A landscape with many valleys, sampled at points; each row gives a point and its height.
A ball rolls from a point to the lowest of its 2 nearest points, and stops where none of them is lower. Distance is the straight distance between rows; heights are no part of it.
nadab height 3.96: [172 107 113 167 137 126 111 152 139 146  53 143 140 182  80  94 149 123
 106 128 107 164 160 114 136  80]
nusir height 5.76: [109 134 109 157  97 147 131  89 130 184  81 117  90 153 103 100 134  87
 133 139 149  96  96 140 128  89]
Dodan height 1.27: [146 145 111 192 164 154 163 179 128 121 113 128 139 175  94  78 136 139
 103 116 135 118 131 135 118 146]
ratup height 2.83: [ 90  94 168 146 119 132 134  78 159 155 132 125 128 138 161 167 180 162
 114 162 159 126 132 130 127 159]
zonol height 6.70: [142  77 103  79 108 138 104 140  68 138 135 144 143 186  79  97 146 135
 142  86 121  91 140 127 155  64]
laput height 6.96: [178 111 149 118 159 107 152 145 106  94 140 149 233  93 148 166  56 123
 171 134 105 102 168 125 166 127]
vimab height 2.68: [144 128  98 147 101 123 108 172  84  89 107 151 100  34 139 135 121 181
 121 124 100 164 115 161 175 116]
bab height 6.54: [ 87  94 170  90  72 141 111 136  78 115 118 131 152 184 135 160 131  79
 146 117 138  92  88 137 109  73]
vig height 4.01: [ 99 112 158 102 154 145  96  94 177  90 154 152 163 104 172 193 149 100
 176 128 112 174 114 115 114 160]
geve height 3.27: [ 89 110 151 153  90 150 167 113 152 155  79 117 147  96 184 189 126  84
 152 163 111 153 133 128 131 147]
Zesa height 4.78: [122 124 174 156  53  80 123 126  76  85 188 105  95  97 127 149  96 135
 150 160 144 138  65 110 120 143]
nunir height 2.69: [145 172  54  96 161 159 150 129 136 145 134 112  75 128 103  58 141 143
 102  81 168  92 116 141 160 117]
kav height 6.51: [ 88  89 162  68  88 159  93 146  99 120 114 128 113 165 147 139 121  94
 140  81 101 114 132 104 120  94]
fizop height 6.04: [111 113 128 120 114 139 112  99 155 130 124 153  62 136 143 110 138 116
 118 111 187  98 101 135 155 122]
zurik height 3.19: [119 122 115 153 102 149 162 141 176 121  96 138  82  92 160 121 109 119
 116 119 158 160 101 120 144 146]
fip height 6.93: [166 114 141 107 160 130 118 110 104 121 150 163 198 109 126 141 100 121
 174 122 107  80 152  99 149  93]
zoga height 4.07: [169 125 119 160 132 106 151 188  74 109 109 132 144 149 121  91  55 120
 158  91 118 117 158 118 163 104]
vip height 5.16: [149 138 149 159 105 121  87 168 119 115 138 124 114 169  90  94 135 165
  84 115 104 142 123 104 132 108]
Fitu height 5.54: [131 140 119 114 149 167 180 151 134 165 109  84 113  71 147 110 124 193
  84 141 129 135 117 117 143 119]
med height 2.60: [117 137 100 138 140 129 139  53 161 174 110 133 123 128 121 127 136  83
 120 152  96 143 171 141 131 157]
puna height 4.21: [185 145 114 141 191 123 124 146 119 157  55 118 121 126  79  94 139 108
  88 129  94 158 161 132 136  67]
rariv height 4.95: [110 152 121 139 138 142 181 117 137 153 138 111  96 100 127 110 142 128
  94 144 156 120 147 118 117 176]
Zokif height 4.03: [152 118  86 151 137 121 183 143  93 111 125 143 140  63 134 123 109 144
 136 104 123 131 143 132 151 138]
naz height 4.93: [145 138  87  88 166 142 176 107 140 204  97 113 118 156 109  87 125 124
 122 152 162  87  95 152 137  85]
Rufuz height 3.55: [146 101  44  93 172 104  55  92 145  83 114 127 137 172 143 126 153 131
 113 105  85 154 193 118 187 107]
digas height 3.32: [111 122 106 126 139 168 151 122 170 144 132  98 112 151 120  90 155 148
  34 121  87 150 167 113 104 153]
Beda height 2.95: [ 71 158 171  85 109 148 130 134 103 125 163 111 116 154 107 131 140 115
  89 134 173  85 104 146  65 110]
bodu height 6.88: [114 100 133  64 147 189 106 103 133 131 133 147 199 128 133 134 162 132
 165 104 112 113 107 103 107  68]
bazi height 6.81: [ 94 139 119  62 136 157  89 146 123 162 160 119  88 145 130 115 154 153
 113  82 148 128 109 151 121  99]
pupi height 5.66: [164 122 118 110  94  96 120 206 115 104 115 122 215 154 105  97  50 156
 168 118  66 151 177 159 175 111]
legip height 2.86: [110 124 138  73  71  98  95 154 114  77 227 105 131 183 124 126  95 148
 122 106 133 106 160 123 105 172]
tive height 7.32: [103 138 111  50 145 136  90 111 172 160 120 124  84 179 138 128 125  78
 121 106 105 160 157 119 123  93]
dav height 5.87: [101  99 164 114 118 141 144 101 104 150  97 137 139 170 118 140 126  94
 113 120 158  59 138 103 144  97]
lik height 7.21: [130 146  76 104 151 114 122 126 129 116 126 133 104 218  98  85 131  90
 114  73 130 122 183 127 144 124]
tipa height 2.91: [165 144 153 204 129  99 111 141  90 118  88 154 167  80 116 166 113 108
 151 160 111 146  87 161 120  85]
rabom height 5.96: [103 121 164 145 101 132  90  35 127 156 128 149 101 167 106 142 156  94
 121 150 148  76 134 129 132 134]
sekan height 4.66: [139 139 126 108 173 135 116 131 139 175 105 116 101  85 114 123 156 172
  58 142  95 140 146 116 153 127]
finek height 3.40: [147  92 142 168 147 124  89  93 173  97  80 189 138 145 151 147 144 105
 134 125 123 162 135 125 148 122]
keloz height 5.41: [133 140 105 123 137 142 106 125 204 187  73 110 102 182 125 110 173 130
 117 154 172 125  80 138 125  83]
siviv height 3.03: [ 90 112 143 162  82 123 165 141 158 106 120 147  82  48 164 180 127 114
 113 154 153 172 124 104 159 158]
Per height 2.94: [106  89 146 175  97 114 150 109 128 116 104 132 125  93 165 159 141 170
 120 152 157 150 127 125 138 171]
pafe height 4.49: [134 127 152 174 132 127 165  77 108 168  99 117 127  74 126 155 136 106
 115 180 111 109 165 108 142 134]
zot height 3.94: [105 123 153 106 151 121 131  93 138 100 176 123 175 127 150 177 161 130
 150 137 135 164 127 137  72 177]
zusul height 3.62: [151 115  66  99 137 111  74 148 120 102 135 139 142 153 142 112 115 159
 148  73 100 132 170 115 189 105]
kudug height 4.44: [113 188 120  95 144 123 136 157 183 151 179 117  77  68 134 174 141 108
 142 118 113 184 132 139  92 162]
dozi height 2.45: [145 111 142 145  84 106  99 159  82  86 113 144 144  94 128 127 122 201
 134 125 114 165  75 131 142 106]
zaral height 1.89: [148  81 176  97 138 105 131  87 146  69 194 110 224 153 149 156  90 137
 160 149 143 122 132 109 107 155]
dapu height 3.68: [137 190  90 108 175 150 133 125 177 173 153  98  86 112 117  99 152 170
 106 131 122 138 114 158  92 137]
Sebeb height 5.67: [148 135 114 131 161 133 134  70 168 170  76 140 105 153 137 108 121  61
 160 128 156 104 106 134 151 101]
tig height 4.50: [134 134 114 117  97  91 129 189 105  62 149 120 117 171 137  86  79 107
 178  74 123 121 131 136 110 183]
sib height 6.47: [ 87 105 148  88  96 159 139 175 125 136 115 125  74 135 159 148 104  83
 119  83 135 122 152  95 131 133]
zep height 4.05: [ 93 130 119  72  85 162 117  99 175 193 148 117  55 104 151 133 130 122
  98 129 134 126 123 109 135 108]
fota height 7.37: [119 126  90  86 155 142 116 111 152 145  83 129 107 148 130 101 135 101
 149  71  89 177 132 129 155  84]
Tek height 2.16: [145 102 183 133 147  87 149 107  96  91 192 124 198 130 124 138 134 141
 145 146 152 100 122 114  92 134]
motu height 4.29: [157 134  66 108 124 133 115  90 116 136 103 119  66 134 115  45 149 144
  73  99  87 147 157  95 173  94]
Bito height 3.28: [111 205 117 124 130 171 117 129 145 177 191 109  71  92 110  92 132 136
 116 135 113 113  83 142  90 129]
Sek height 4.77: [133 153 171 142 156 118 111 173 105 117 121 140 150 102 126 181 119 137
  82 136  88 182 161 150 112 140]
teto height 4.41: [117 200 117 110 153 142 139 175 162 128 165 112  86  38 124 145 125 131
  73 125 105 178 132 130 129 145]
Faku height 6.16: [ 96 131 152 151  77 131 126 163  99 104 100  98 130 168 137 117 134 122
 139 122 125 177  61 129  93 163]
Nibu height 5.39: [124 153 124 150 153 145 190 164 143 160  88 112 148  74 136 147 114 153
  97 161 109 168 136 141 109 138]
Zige height 2.54: [151 116 140 122 182 137 173 131 130 106 111 122 199 108 159 157 133 140
 154 139 186 129  96 128 127 112]
Pezod height 6.13: [ 98  92 127 162  88 133 146 111 119 130 109 139 127 174 121  90 160 190
  81 132 169  95 103 115 130 125]
Zem height 5.51: [152 127 123 140 100 102 131 187 111  96 145 124 167 142 126  97  69 178
  97 124  74 135 197 143 155 133]
das height 4.17: [122 134  86  57 107 158 122  90 133 174 134  96  57 127 132  88 141 123
  73 110  95 145 151 101 156  86]
lali height 4.22: [122 167 101 163 152 145 171 150 126 124 111 125 115 113 114 111  92  87
  82 134  67 136 200 116 112 183]
Pekid height 2.38: [154 104 157 106 171 127 158 122  99 109 162 131 184 123 134 151 151 158
 142 136 182  67  97 104 133 127]
Roso height 7.59: [129 115 111 133 113 111 109  92  89 108 159 157 123 140 112 116 129 136
 176 118 138  94  94 148 146 131]
doke height 3.86: [107 146  95  84 151 147 208 186 116 150 136  77 143  85 149 115 111 128
 160 105 108 157 122 125 100 136]
til height 2.75: [124 110 122  82 148 135 111  46 178 165 132 135 110 128 141 123 157  66
  97 129 111 122 180  94 143 125]
teve height 4.99: [152 171  82 165 125 137  88 171 134  97 146 117  84 144  98  69 114 132
  72 113  79 132 157 103 143 135]
vep height 4.39: [103 123 148 149 121 144 161 102  57 165 111 103 147  78 130 152 153 124
 172 160 124  92  81 122 132  96]
pofo height 4.13: [171 187  93 106 186 152 159 146 176 204 119  81  85  85 126  83 123 142
  90 162 112 125 119 141  97  98]
Miza height 4.68: [111 108 170 123  63 123 143 137 110  87 180 112  88  97 149 149 121 142
 110 120 175 136  99 100 126 139]
Vap height 3.35: [134  87 132 145 138 138 102  84 150 122  70 187 160  84 166 189 137 103
 133 151  91 156 134 124 186 125]
pizep height 4.67: [118 134 156 163  92  93 144 167 126  71 166 128 108 154 156  98  58 106
 139 105 143 119 150 107 116 204]
Lifo height 4.18: [129 159  85 165 144 110 129 110 157 111  90 143  77  91 125 123 143 124
 110 135 106 181 159 152 138 174]
karos height 7.66: [146  78 123 153 121  92 148 109 119  76 177 163 167 170 114 100 130 191
 159 122 184  94 111 130 145 161]
vam height 0.35: [152 164 132 194 135 148 137 165 116 157  82 113 143 131  84 108 144 127
 108 163 127 139 106 132  95 114]
Mokik height 2.80: [116  99 164 103 128 155  70 134 140 123 138 140 142 175 132 147 177 142
 132 114 155 113  78 125 113  88]
Sus height 4.46: [124 118 128 137 135 140 139 196 122 114  64 131 123 146 147 107 100 126
 128  84 125 160 128 117 139 108]
fud height 5.17: [128 154 123 149 169 129 191 126 196 149 129 113 129  85 148 152 133 129
 107 151 152 163 165 147 107 180]
mamov height 6.75: [110 128 120  66 110 151  99 168  87 134 141 128  85 164 100 115 145 149
 101  78 121  85 124 106 132  68]
besu height 7.41: [137 132 111 106 142 150  84 124 147 154  81 123 126 144 136 149 125  77
 176  93  94 140  97 140 137  58]
Taruk height 7.15: [139 137  72  93 191 123 158 104 122 133 127 108 104 170 134 102 128 100
  86  93 136  89 198 102 164 135]
mipor height 3.87: [ 92 141 145 118 106 159 188 133 128 181 129 100 114 116 153 159 101  60
 132 123 138 130 149 118  98 162]
tasek height 6.35: [ 95 166 122 136 130 111 133 146 135  91 157 131  93 134 154 124 106  90
 183  89 162 158  94 149  93 195]
sab height 6.37: [109 117 149 130 101 113 152 149  89 115 117 135 129  84 134 168  90  85
 153 115  89 144 189  96 121 160]
beg height 5.99: [141 101 118 137 132 123  80  20 147 130 131 176 107 136 111 138 145 101
 145 138 132 104 136 116 162 139]
lusir height 5.91: [ 90 134 181 147  92 129 138  91 130 155 103 133  99 156 135 167 119  67
 111 149 180  60 139 119 124 130]
lukod height 2.74: [179 132 148 169 153  87 104 109 105  81 130 167 184  87 131 164  83 128
 184 168 140 127  93 174 139 126]
vez height 7.54: [139 115 188 138  86  85  47 127 111  98 172 129 149 171 110 132 104 128
 177 157 111 126 108 140 109 116]
tolo height 4.76: [ 79  93 144  98  80 135 144 115 142 104 145 103 113 120 174 164 141 156
 120 123 166 177  71 111 112 159]
Gol height 2.62: [116 125 138  81 128 105  90 149 113 100 211 126 138 179 123 125 150 174
 123  97 146 103 135 142 105 134]
nubo height 2.97: [193 110 110 148 125  95  76 105 142  85 125 148 172 121 104 120 100 167
 163 139  83 130 162 145 188  88]
Penam height 2.43: [122 121 116 137 166 111 110 124 126 110 176 131 135 163 138 122 163 177
 102 120 140 103 153 133 118 169]
gor height 4.53: [138 140 151 189  98 123 116 114 103 142 104 124  83  72 129 162 115 125
 116 161 126 122 121 105 160 135]
Viliz height 3.93: [116 126  36 106 143 122 152 147 107  98 122 130 109  62 159 125 126 157
 158  86 124 153 144 131 177 154]
doma height 4.20: [137 133 126 125 168 151 123 118 207 169  98 149 152 127 152 142 164 141
 180 137 152 155  61 149 130 113]
bet height 2.92: [ 80 101 123 116  60 116 112 129  83  89 191 129 116 137 137 124 126 155
 113 109  80 140 171 102 114 191]
Zol height 2.81: [ 84  84 136 120  79 129 135  91  86 125 175 119 115 109 144 143 157 176
 112 128 105 116 129 111 127 146]
bota height 6.33: [100  87 155 141 103 141 127 120  77 124 107 118 163 111 151 141 121 105
 160 127  95 131 140 101 124 122]
panef height 2.71: [ 70 100 136  89 105 124 154  71 139 125 175 135 117 121 144 150 170 152
 104 131 158 117 135 136 103 184]
lizod height 3.42: [112 135 137 156 103 142 143 135 136 173  51 109 112 105 153 160 108  83
 115 164  71 178 159 128 129 123]
Nazas height 5.08: [146 150 194 171 142 117 108 143 106 136 121 119 168 145 101 161 124 103
 125 160 153 109 131 118  94 110]
sanar height 3.73: [135 154 166 123 118 132 134 166  86 132 156 106 119 184  94 102  96 113
  83 115 138  83 151 112 100 119]
sefu height 3.72: [151 123  72 102 134 105  90 177 109  85 153 140 124 158 134 107 151 165
 172  66 151 124 117 126 161 121]
zarev height 2.93: [ 97 102 163  74 138 156 112  95 162 141 158 136 160 126 166 175 171 139
 130 142 174 117  71 133  93 112]
piv height 4.47: [146 151 102 175 162 105 144 116  81 124 114 151 157 104 104 128  94 100
 149 137  66 136 178 155 133 147]
buk height 7.74: [104  76 173  94 112 112 105 107 127  51 167 130 183 186 124 165 127 129
 150 122 157 141  52 135  76 153]
dakug height 4.69: [152 155 114  74 157 145 196 118 180 181 127 103  87  89 134 117 144 126
  69 145 147  87 169  98 159 125]
Tosu height 2.88: [115 104 130 112 137 132 165 135 167 114 108 118 147  98 199 165 127 112
 168 130 150 186 101 149 106 178]
Nul height 3.48: [162 126  97 137 155  98  59  97 167  88  96 173 129 162 144 138 117 116
 132 109  97 164 186 122 186 128]
Gatag height 3.11: [120 162  51 121 150 163 189 131 135 172 139 115  91 120 117  64 114 153
 127 111 135  98  63 150 119 126]
Gili height 4.81: [127 136 113  98 162 145 179 101 154 186 127 113  87 112 129  99 129 113
 111 148 182  65 137 141 143 129]
Sut height 7.05: [155 127  98 152 181 106 142 141 153  89 110 146 162 143 138 150 123 137
 107 104 112 135 212 139 158 163]
Rasov height 3.95: [157 146 135 146 133 119 136 138  94 128 137 123 133 171 106 111  60  83
 141 101 118  76 185 110 141 122]
Pep height 4.00: [ 88 132 161 111  70 156  89  91 142 188 130 117  64  96 130 143 162 152
 112 166 134 129  92 120 118  94]
Siga height 3.71: [145 127 100 155 172 127 113 131 169 138  79 145 127 159 127  86 155 140
 107 115 115 166 135 158 130 115]
Boz height 6.25: [137 114 157 162  84  93 134 158  77  69 105  91 183 155 123 155 115 117
 165 131 113 177  90 116  75 162]
nov height 4.38: [171 144  70 141 155 110 109 112  94 135  96 123 100 108  89  77 130 139
 107 112  88 136 172 126 154 100]
sen height 3.54: [ 93 127 117 129  97 182 120 152 163 145 143 103  61 124 133  83 138 153
  44 119 107 130 129 101 135 143]
ler height 6.36: [135 109 156  98  91  97 119 168  72  68 143  85 166 186  95 128 117 137
 169 112 131 144  83 114  60 122]
fim height 7.45: [142 144 137 145 149 140  70 173 111 135  90 138 145 107 121 153 144 116
 177 114 102 153  99 142 124  60]
kef height 7.27: [132 135 133  99 153 129  67 128 150 124 134 161 105 197 124 126 132  87
 136  85 126 118 149 136 131 114]
nupu height 5.60: [143 105 106 125 158 139 101  96 174 155  80 154 141 195 105 112 177  95
 148 133 150 124  94 137 142  75]
Supon height 3.81: [107 152 125 108 100 157  98 141 213 158 165 115  45  85 134 131 149 132
  59 133 126 163 143 102 131 140]
Resu height 3.30: [164 111 167 126 140 119 101 130  77 163 151 122 148 121  76 116 141 177
 124 159 104  83 156 116 125  92]
nis height 2.90: [ 76 138 148  44 124 151 138 125 171 156 183 114 106 115 150 158 160 142
 138 141 177 131  75 162  75 124]
zele height 2.32: [164 146  67  81 165 115 127  73 154 154 129 127  54 101 118  76 158 155
 108 116 160 102 127 111 179 127]
Duvup height 4.92: [159 185 181 184 157  93 116 174 122 115 113 139 162 107 105 175  94 120
  77 167 141 137 148 142 107 136]
fuvin height 2.98: [ 92 169 128 119 103 156 137 111 159 157 148 134  83 131 105  97 133 113
 118 137 154 105  68 174  92 129]
Muv height 3.44: [ 99 159 160 120 131 111 177 125 145  91 167  91 111 110 123 171 121  88
 141 137 190 148  86 123  56 198]
meto height 3.16: [173 100 162 173 127 116 113 115  89 142 112 136 195 110  94 134 124 140
 143 178  88 112 148 128 139 104]
res height 3.43: [124 133  89 162 138 151 153 130 166 140  96 142  77 149 130  82 130 110
 111 103 122 140 101 127 147 144]
babef height 3.31: [176  97 140 143 148 133 110  98 127  99  85 193 197  50 154 178 119 127
 130 161 124 120 133 117 186  89]
dalam height 3.67: [122 157 141 162  92 144 122 106 154 190  50  89  76 118 139 138 126 111
 103 177  87 151 110 119 121  71]
Zuf height 4.04: [ 99 136 139 161 140 146 178 132 140 159 103 115 122 156 157 138 116  70
  92 130 109 145 196 102 109 170]
Nok height 2.19: [166 120 151 114 121  78 103 101 163  76 213 129 212 177 116 119  84 147
 185 132 146  95 153 138 134 153]
tidu height 4.83: [133 158 110 174  83 118 128 176 129  74 176 132  95 132 124  78  88 141
 117 109 103 126 144 115 156 175]
rozul height 3.53: [109 173  77 119 133 169 179 161 140 156 129  99  93  99 141  77 107 118
 154 103  99 150 104 145 103 150]
beb height 3.06: [142  99 163 190 105 109 118 125  97 103  68 148 213 109 133 174 132 136
 152 179 108 135 106 128 153 100]
Semim height 6.48: [126 122 138  98 121 129 108 179  80 106 143 122 157 176  84 100 144 116
 169 103 153 124  88 157  87  98]
lago height 5.83: [122 121 129 106 110 133 141  70  78 153 115 136  89 134 101  96 116  91
 109 134 143  61 126 133 148  80]
kiba height 4.35: [128 139 150 146 109 159 121  76 111 183  87 119 121  72 149 173 147 116
 175 176 135 111  86 121 151  72]
keke height 1.19: [181 132 129 180 140 107 109 166 106 139 112 139 154 146  81 106 167 150
 164 145 143 135 103 152 108 103]
Miv height 3.97: [148 128 115 177 153 117 123 132 159  96  76 161 105 127 134 113 130 168
  65 123 128 170 146 160 155 174]
Vaze height 4.48: [181 163 107  90 175 145 157 132 187 186 120  87  83  62 124 117 145 130
  62 147 101 159 169 109 142 105]
biga height 4.34: [125 146  74 186 137 113 149  91 120 120 113 165 119  78  96 143 110 107
 111 151  82 172 194 162 131 187]
ket height 4.62: [127 169 149 135 156 115 106 167 118 116 167 120  92  87 118 162 123 135
  87 129 102 152 165 103 120 140]
rudu height 4.43: [ 92  88 135 139 100 150 199  80  95 165 120 121 129  71 151 148 137 130
 133 151 138  90 130 109 147 130]
Relos height 6.01: [123 105  97 137 131 113 126  43 157 128 127 163  86 110 152 132 130 109
 166 123 172  83 117 144 165 149]
pagi height 6.85: [103 119 119  52 175 158 104 118 134 150 160 129 151 143 145 146 155 137
 137  93 111 130 117 134 125 117]
mipi height 2.44: [175 107 137 144 154 128 123 169 104 123  82 135 147 112 129 130 135 174
 105 126 117 131 137 127 174  59]
der height 2.82: [179 113  75 138 121  98  99 115 110 104 110 169 135  65 136 127 110 180
 128 138 105 142 133 152 202 102]
Duno height 6.41: [ 98 149 143  98 128 142 131 182 101 119 143 107  91 100 146 140  84  69
 137  69 104 129 173  98 115 161]
Kasud height 6.26: [ 85 139 116 142  81 120 130 149 130  86 128 118 107 148 154  95 131  93
 163  96  89 160  88 141  84 215]
Bada height 5.34: [153 114 143 152  85 110 121 191 113  89 144 113 162 169 113  75 101 194
 109 119 109 129 135 124 114 133]
nedof height 7.71: [120  68 162 139  94  77 144 103 121  51 172 135 170 180 141 138 101 166
 148 138 163 127  89 128 101 182]
pusu height 3.08: [116 136 141 118  69  95  90 155 124  72 212 110 106 123 131 144  97 157
 138 122 102 150 191 119 135 171]
nabi height 2.52: [173 141 163 150 145  62 113 126 153  73 168 151 215 113 112 133  76 131
 184 162 139 123 133 162 136 148]
leno height 1.70: [172 145 148 200 130  83 107 151 121 107 117 145 132 110 106 126 127 167
 113 155 172 134  99 148 138 123]
Dogog height 3.88: [118 128 130 140 106 150  67 103 122 175  92 109  82 130 125 138 153 123
 119 137  95 161  92 122 138  77]
makis height 7.57: [116 114 165 138  89 101  86  87  97  98 166 154 145 141 112 146 133 114
 191 154 148 106  60 141  92 138]
kosi height 7.62: [151 116 103 130 120  96 152 112  64  97 194 134 139 128 116  84 112 186
 174 104 180  73  99 140 153 134]
vad height 6.30: [ 73  89 170 142  86 113 128 110  87  90  95  91 182 146 158 172 127 105
 165 141 102 158  97 119  90 162]
Nak height 7.00: [158 114 148 147 158  91 139 138 143  82 118 165 189 139 165 151  74 113
 137 134 127 114 185 134 154 163]
Kazav height 2.73: [ 68 147 148  69 111 175 142 143 162 158 168 107  76 135 139 113 142 146
  85 143 182  91  78 157  91 110]
varaf height 4.60: [138 137 161 164  92 138 135 152 106 135 155 125  79  92 125 120 113 150
  94 146 171  94 111  93 154 130]
zivo height 3.10: [ 98 107 110 129 107 134 179 116 199 166 116 134 130  83 173 179 124 114
 172 163 113 177 147 132  89 176]
zumi height 5.18: [123 151 175 195 129 129 115 118 139 160  64 123 161 138 142 196 140  84
 141 173 135 134 125 131 116 112]
Vid height 4.19: [104 144 131 121 127 124 117 106 172 159 154 134  80  89 143 166 142 112
 170 124 146 145 112 139 115 153]
loka height 2.00: [146 144  94 150 143 119 128 173 124  99 172 140 138 200  95  74 149 175
 111 105 169 114 131 134 112 160]
dele height 4.08: [131 131 144 118 176 139  99 103 199 135 125 159 132 104 172 169 150 104
 159 144 151 150 114 155 148 144]
nin height 3.85: [119 125  41  93 109 112 120 139 122  92 143 140  85 117 157 123 115 118
 188  70 122 133 149 111 179 174]
beku height 4.75: [160 114 125 102 160 118 123 115 143 147  76 122 109  92 139 138 144 134
  64 150  90 150 203 113 180  90]
met height 7.04: [167 110 156 149 109  84 142 117 125  90 160 143 145 109 150 141  67 138
 147 139 157 117 169 115 156 157]
Doti height 3.22: [ 82 152 135 137 132 144 147 123 115 152 140 101 145 185  75 101 163 143
  89 164 165  81  89 156  52 131]
dup height 6.65: [112 114  77  98 117 148 118 130  80 131 132 152 148 199  47  83 153 102
 151 122 115  88 137 155 108  84]
kas height 2.12: [182 119 164 155 117  83  97 177 108 104 105 145 163 107 140 132  87 175
 134 124 143 149 107 142 159  80]
meval height 3.66: [ 77 148 176 132  97 122 168 130 147 136 122  83 126 127 152 193 123  78
 134 158 169 134  97 120  80 163]
pipuv height 4.12: [104 184 120 100 152 163 186 192 113 134 161  90 117  34 138 126 122 123
 112 117 117 144 145 112  97 158]
pofa height 4.30: [131 116 133 127 140 158 134 104 159 169  97 133 162  80 168 155 158 125
 206 158 157 119  47 145 133  81]
Gep height 6.09: [ 75 109 139 147  83 141 120 117 117 122 104 128 102 164 151 127 135 135
 125 128 156 119  78 137 121 125]
tof height 4.23: [137 168 102 173 131 140 196 177  99 113 125 127 127  55 110 113  94 107
 121 134  99 137 153 145 117 182]
gife height 3.77: [ 94 156 154 113 184 129 147 123 144 153 160 106 168 142 118 146 162 116
 146 138 140 127 120 160  59 154]
sez height 2.64: [143  80 147 119 132 153 108 150 116 130  95 136 144 144 139 127 172 171
 130 103 149 138  98 104 158  61]
roges height 2.72: [135 110 158 128 149 112 155 159 106  77 131 122 160  84 172 160 111 120
 149 122 158 172 100 126 119 153]
Sunuk height 3.41: [141 114 140  99 144 111  75  63  92 165 156 123 133 141  84 118 153 133
 107 147  96  74 176 102 145  98]
Midel height 4.25: [153 135 111 141 133 110 126 224 125  87 100 125 125 182 127 100  72 106
 165  79 105 137 128 121 124 128]
Zegor height 6.57: [143  86 111 117 119 155 102 141  78 147 143 133 177 182  56  97 199 125
 179 128 122 122 102 148  95  76]
gadi height 5.14: [131 148  97 108 119 148 153 131 181 211  65 125 129 199 103 102 145 129
 125 188 158  72  63 148 112  67]
zarol height 7.10: [126 140  76 142 186 122 173 142 140 137 133 111 155 176 102 114 123 124
  85 100 110 114 209 108 136 166]
tutev height 3.51: [106 139 137 123 125 135 112 108  94 148 151 141 116 162  84 116 128 126
  94 118 105  88 180 125 116 130]
Pova height 6.90: [138  84 116 123 126 158 118  89 103 105 132 188 210 131 120 133 145 131
 191 116 100  92 105 109 139  91]
dofov height 7.50: [133 142 167 140 113 112  51 135  87 137 136 125 118 129  92 141 137 113
 163 125 103 134 114 133 101  82]
lub height 3.18: [ 99 158 162 104 126 122 144 124 131 107 189 122 121 156 140 158 126 107
 114 134 197 101 123 140  81 176]
Fasig height 3.17: [217 115 132 131 158 112  89 144 141  90 115 180 218  85 125 146  98 157
 133 137 102 120 130 130 186  77]
zim height 6.20: [118  80 125 161 104 128 152 141  97 129 123 131 172 194  88  92 162 164
 134 150 162 106 109 139 111 110]
kimez height 3.52: [122 137 135 133 151 126 176 134 116 133 158 114 161 145 108  97 157 146
 119 131 171 101  93 141  76 166]
rered height 2.96: [135 154  92 126 153 129 156  88 179 184  99 102 105 148 120  86 141 109
  60 153  79 160 175 120  96 152]

Where does a ball stop that starts at each point below?
kosi | Nak
buk | Nak
Sus | zaral
pupi | zaral
Pep | zaral

Call two points neighbours if one is among the 2 nearest of the other. Go from one point of each pair to the other, from neighbour to neighbour, staying as low as possible. Name the highest point that can't be avoided.
dele and med | nov
kas and Kazav | zarev
zaral and med | zep
panef and Kazav | pusu
